Points on a hilly landscape, in no order, each with its height.
From any point a climber steps to the highest of the 2 points nearest to it. It stops when none of these is higher. Distance is the straight distance between rows; heights are no part of it.
vason height 574: [ 90 124 127 167 129  98 109 114 137  81 119 172 131 121 106 176 149 152
 112 173 192 126 148]
Fil height 221: [131 189 142 100 171 152 202 148 113 194  83  59 107 119 164 107 127  91
 111 134 121 131 146]
sotak height 419: [145 161 152  84 157 152 152 122  95 128  78  92 136 173 157 102 162 149
 107 134 116 147 159]
Lape height 601: [169  97  95 162 103 110  93 124 152  97 145 189 127 132  88  94  88  65
  97 104 118 121 155]
vog height 239: [179 134 119 102 192 117 137 115 114 117  82 165 142 166 138 126 117  70
 126 152  95 151 161]
rego height 151: [134  91  84 152 129 167 138 131 138 182 137 159 152  93 139 170 149 170
 139  99 129  50 101]
vug height 233: [180 125 148 143 170  92 111 176 102 126 107 121 158  93 119 121  59  82
 132 130 106 140 118]
Nopa height 686: [121 159 128  93  99 130 128 152 156 145 125 103 136 125 149  90  81 104
 143 151 151 129 152]
nida height 622: [111 171 169  67 104 151 169  66 132 130 126  63 137 161 132 101 153 152
 137 138  97 155 102]
Les height 172: [126 105 122 164 169 127 125 113  99 104 128 131 164  90 130 158 137 161
 120  99 171 114 107]
Miko height 397: [ 86 136 119 135  60 130  89 100 157 100 131 207 102 172  77 123 141 131
 127 161 140 129 141]
bolef height 702: [ 98 144 156  86 102 158 142 132  95 152 116 111 128 158 122 166 142 187
 146  89 115  84 133]
sutor height 516: [117 150 135  89  77 140 112 142 124 172 117  70  71  76 102  97  98 126
 127 120 100 139 111]
zupib height 130: [112 117 145 146 183 126 137 155  92  96 104 139 167 119 153 170 151 123
 141 107 169 117 104]
Godek height 245: [169 105 122 194 171 101 153 146 183 111 140 156 174 154 177 140  83  80
 133 138 113 166 122]
zud height 269: [114 124 127  99 127 119 108 100 128 107 138 119 129 117 127 129 142 117
 132 105 129 144  89]
vel height 96: [162 134 105 157 152 150 147 139 185 159 107 168 149 114 154 114 116  87
 143 142  85 119  90]
Lis height 373: [135 142 160 169 152  76 178 114 153 148 124  90 158 140 168 151 113  79
 136 130 127 131 136]
rup height 481: [131 126 140  81  92 154 147 144  91 141 148  77 102  87 117 140 130 208
 103  89 108 142  94]
pefe height 156: [139 102 124 111  88 110  69 121 104 149  86 156 107 113  66 124  82  80
 109 145  85 138 144]
luz height 402: [ 75 156 160 111  97 176 100 174  94 102 151 177  82 203  87 106 159 184
 136 141 116 113 106]
bufe height 913: [126 135 138 156 140 105 138 135 144 128  88 177 148 166 125 186 129 101
 147 159 136  92 174]
liko height 567: [124 129 109  99  89 169 141 125 132 187 178  67  68  54 132 139 132 183
 100 102 133 115  84]
luneg height 287: [106 151 163 132 149 107 208 118 112 158  91  64 147 116 159 118 128  95
 128 129 150 134 135]
zor height 475: [155 168 149  93 141 147 129  93 137 127 137  99 138 169 141  63 151 129
 119  62  89 111 128]
buza height 206: [163  87 103 160 150  96 110 132 116 104 137 166 161  92 115 142 112  84
 134  91 122 123  82]
zube height 140: [130 164 143  99 107 149 172 156  80 146  90  73 111  70 145 128 129 158
  98 133 130 199 128]
zub height 634: [165 154 122  79 146 156 138 119 112 160  97 123 119 130 124 114 134 138
 129  72  81 111 124]
gezem height 164: [173 153 107 124 155 134 132 140 152 117 100 177 137 115 133 120  95  78
 140 157 107 155 129]
nebu height 327: [158 160 148  74 168 118 150 107  92 137  90 115 138 180 161 100 118  79
 128 138  75 148 155]
bib height 681: [ 77 149 130 102 105 140 142 128 135 147  93 147 140 152 131 170 147 168
 166 146 148  90 155]
fitiz height 256: [134 143 143 145 141 142 163 202 118 199  98  92 151  99 140 136  89 100
 136 117 105 103 108]
nani height 813: [173  75  92 172 121 132 104 121 151  92 187 174 141 132 125  90 118 122
  93 121 162 116 177]
lafun height 749: [139 130 110 165 126  78 141 127 175 119  78 175 146 134 107 179 112  93
 129 188 139 150 174]
pinob height 527: [ 50 141 149 137 134  91  93 114 119  94 116 154  82 123 119 173 153 145
 132 159 168 123 126]
fam height 176: [145 192 134  92 127 186 191 179 117 184 106  85  97 120 175 136  99 123
 128 124 121 122 156]
zepi height 284: [129 126 156 152 133  50 138  86 150 105 164  70 102 167 138 155 140 139
 115 111 153 113 149]
Mudan height 663: [108 115  99 182 119  97 104 124 174 102 184 176  84 184 163 147 177 132
 145 163 151 111 175]
beled height 376: [127 129 157 138 135 112 122 196 110 162  84 108 142  93 146 136  74  90
 159 131 125 137 111]
bibo height 111: [137 167 155 107 138 163 151 137 110 148  81  47  96  89 112 109 118 152
  88 140 160 151 135]
lona height 487: [ 73 143 150 136 122  80  83 108  98  97 123 178  70 158  98 164 171 130
 118 166 114 145 142]
bime height 823: [140 136 134  84 127 170 130 108  76 142 116 124 124 142 117 169 157 186
 123  88  74 107 127]
gil height 248: [174 121 131 128 140  99  88 166 106  93 122 131 138 116 108  85  68  98
 115 108 128 165 145]
pupu height 53: [119 141  95 124 156 156 161 131 139  94 106 169 166 116 188 147 163 124
 176 122 156 168 112]
Dusu height 623: [178 139 116 175 121  71 150  96 188 124  90 129 121 145 108 163 106  84
 141 169 105 143 167]
seso height 747: [133 132 154 137 135 106 106 110 121  75 134 131 110 180  88 129 128 149
  84 121 128 108 165]
miman height 679: [132 105 113 104 111 154 119 134 127 169 170  38  90  34 137  99  99 160
 109 104 138 109 109]
Pez height 354: [130  84 117 184 164 123 149 125 162 139 174 147 186 136 179 131 134 101
 161 139 121 157 115]
fuvu height 331: [136 157 150 146 155 140 181 148 112 188 102  84 142  73 144 135 124  81
 128 104  85 116  74]
sovuz height 762: [133 145 116 168 134  98 134 112 178 112 129 154 128 189 143 144 153 117
 146 136 153  91 170]
porit height 365: [102 151 152 105 119 180 122 159 108  87 171 157  93 170 112 120 185 216
 146  99 125 110  88]
Tas height 816: [127 167 121  89  86 144 133 108 186 121 135 125 124 162 126  80 106 146
 134 167 125 129 155]
fover height 80: [161 118  73 146 127 198 148 131 169 178 132 165 135  78 142 131 149 129
 141 126  99 106 107]
bove height 566: [106  94 100 183 127 101  95 149 165 121 175 211 143 161 144 149 133  97
 179 179 145 115 160]
Bupet height 502: [162 111 125 192 119  72 155 114 207 160 138 112 125 149 137 150 110  81
 147 159 106 122 144]
sed height 424: [114 142  83 119  86 171 116 151 158 173 126  84  76  53 106 116  99 108
 142 148 127 149  96]
ruf height 330: [105 144 166 126 134  84 119  78 139  88 158  81 121 168 137 136 160 139
 124 109 137 166 111]
loma height 450: [155 106 112 172 136  84  84 147 124  95 124 191 116 170  90 139 115  83
 103 104 119 102 160]
nol height 178: [ 89 151 139  66  96 124 170 135  76 136  99  95 135 106 149 172 144 157
 145 124 127 185 120]
Luf height 479: [164 153 122 106 150 136 166 118 118 152 114 113 142 107 162 123 138 105
 146  67  89 129  97]
Fevam height 215: [ 90 144 153  64 113 121 116 108  90 113 103 122 130 144 115 160 164 143
 151 145 114 164 111]
pap height 401: [114 106 124 168 148  71 132 101 136 106 180  96 130 116 180 141 163 102
 142 125 177 167 128]
vibaz height 84: [168  86  78 147 145 126  90 109 121 129 144 145 132  75 106  86 115 109
 112  87 109 123  86]
Ves height 635: [146 107 146 130 138 109  91  94 115  72 168 122 115 140  96  92 121 157
  65  99 140 138 121]
Fimo height 76: [154 144 138  99 149 143 132 148 118 121  96  99 127  98 129  93  95 156
  87 110 149 122 140]
vok height 241: [152 126  88 105  99 151  83 176 109 162  88 147  83  71  66 139  85  88
 122 139  88 145 120]
Budot height 441: [ 83 145 177 118 117 123  82 138  68  89 139 171  71 160  87 114 167 169
 126 154 102 137 102]
zenu height 767: [ 86 142 168  92 119 129 125 139 109 129  79 114 119 188 125 157 145 144
 144 163 153  85 178]
pekiz height 465: [129  84 110 195 159 126 108 143 161 157 203 188 175 145 151 149 157 104
 162 158 121 120 143]
tuka height 561: [116 144 197  88 100 148 151  89  96 118 116  60 133 194 110 105 148 156
 133 174 115 146 120]
nisi height 649: [180 116  73 147 142 172 126 103 171 111 158 180 140 106 138  79 131 123
  97 129 149 132 147]
toz height 466: [ 95  93  70 138  86 140  89 124 165 120 141 208 139 145 117 127 140 110
 160 171 146 111 140]
dozov height 480: [108  88 141 152 168  74 112 114  95 109 186  93 153 103 162 122 140 108
 148  94 172 143 104]
Soka height 451: [132  94 143  94 102 166 141 123 112 108 167  84 106 103  87 101 127 221
  88  92 128 131  81]
Bimef height 652: [120 108  99 172 120 126 136  95 172 113 136 172 138 143 118 165 148 154
 101 153 162  73 162]
bigur height 851: [ 88 135 175 116 127 105  96 145 104 112 126 113  88 195  98 143 146 162
 117 157 143  94 167]
Pil height 344: [110 142  96 120  83 141 133 172 132 178  95 120  98  37  92 147  84 102
 136 167 126 149 102]
niso height 498: [131 143 185  93 148 112 125  95  72 128 118  75 132 201 125 125 170 147
 124 158  99 124 145]
rifav height 650: [109  49 138 150 124  79 118  81 120 153 195  68 153  69 132 139 124 119
 132 123 161 141 112]
siten height 526: [147 119  88 136 106 183 117 101 160 116 147 177 128 145 118  66 134 167
  82 102 129  96 140]
badut height 86: [ 83 128 117 161 169 162 170 163 115 122 117 160 203 100 189 143 152 131
 158 125 164 142 106]
mazus height 222: [118  79  86 160 139 150 113 118 110 111 123 174 153  94 111 166 146 163
 124 101 162  79  96]
digu height 528: [132  84 148 123 139 131 130  93 117  93 194  82 135 117  98 107 155 200
  74  83 146 116 105]
Vufu height 722: [106 166 139  73  91 145 150 115 170 129 131 107 126 188 153  80 121 145
 163 162  98 170 126]
zodu height 336: [116  62  96 177 138 114  84 132 123 132 177 171 159 103 123 147 131  99
 165 129 141 116  99]
luzu height 524: [114 133 133 112 113 115 131 186 127 136 122 123 163 136 152 116  77  73
 186 118 139 138 125]
fol height 917: [112  65 115 119  99 119 113  98 132 144 168  62 118  32 141  97 112 134
 131 126 153 137 101]
nesor height 442: [133 124 101 132 103 168  96 140 120  99 132 172 124 163 103  98 131 185
  92  83 144 100 137]
Dezak height 345: [145 132 120 102 112 142  84 149 113  82 114 157 130 157  90  68  87 127
  98 104 123 137 156]

Where does a climber stop that starts at each point below?
Dezak -> nani
bibo -> ruf
luz -> bufe
porit -> bufe
Miko -> bufe
nebu -> Tas
Soka -> bigur
luneg -> bufe
fam -> Tas
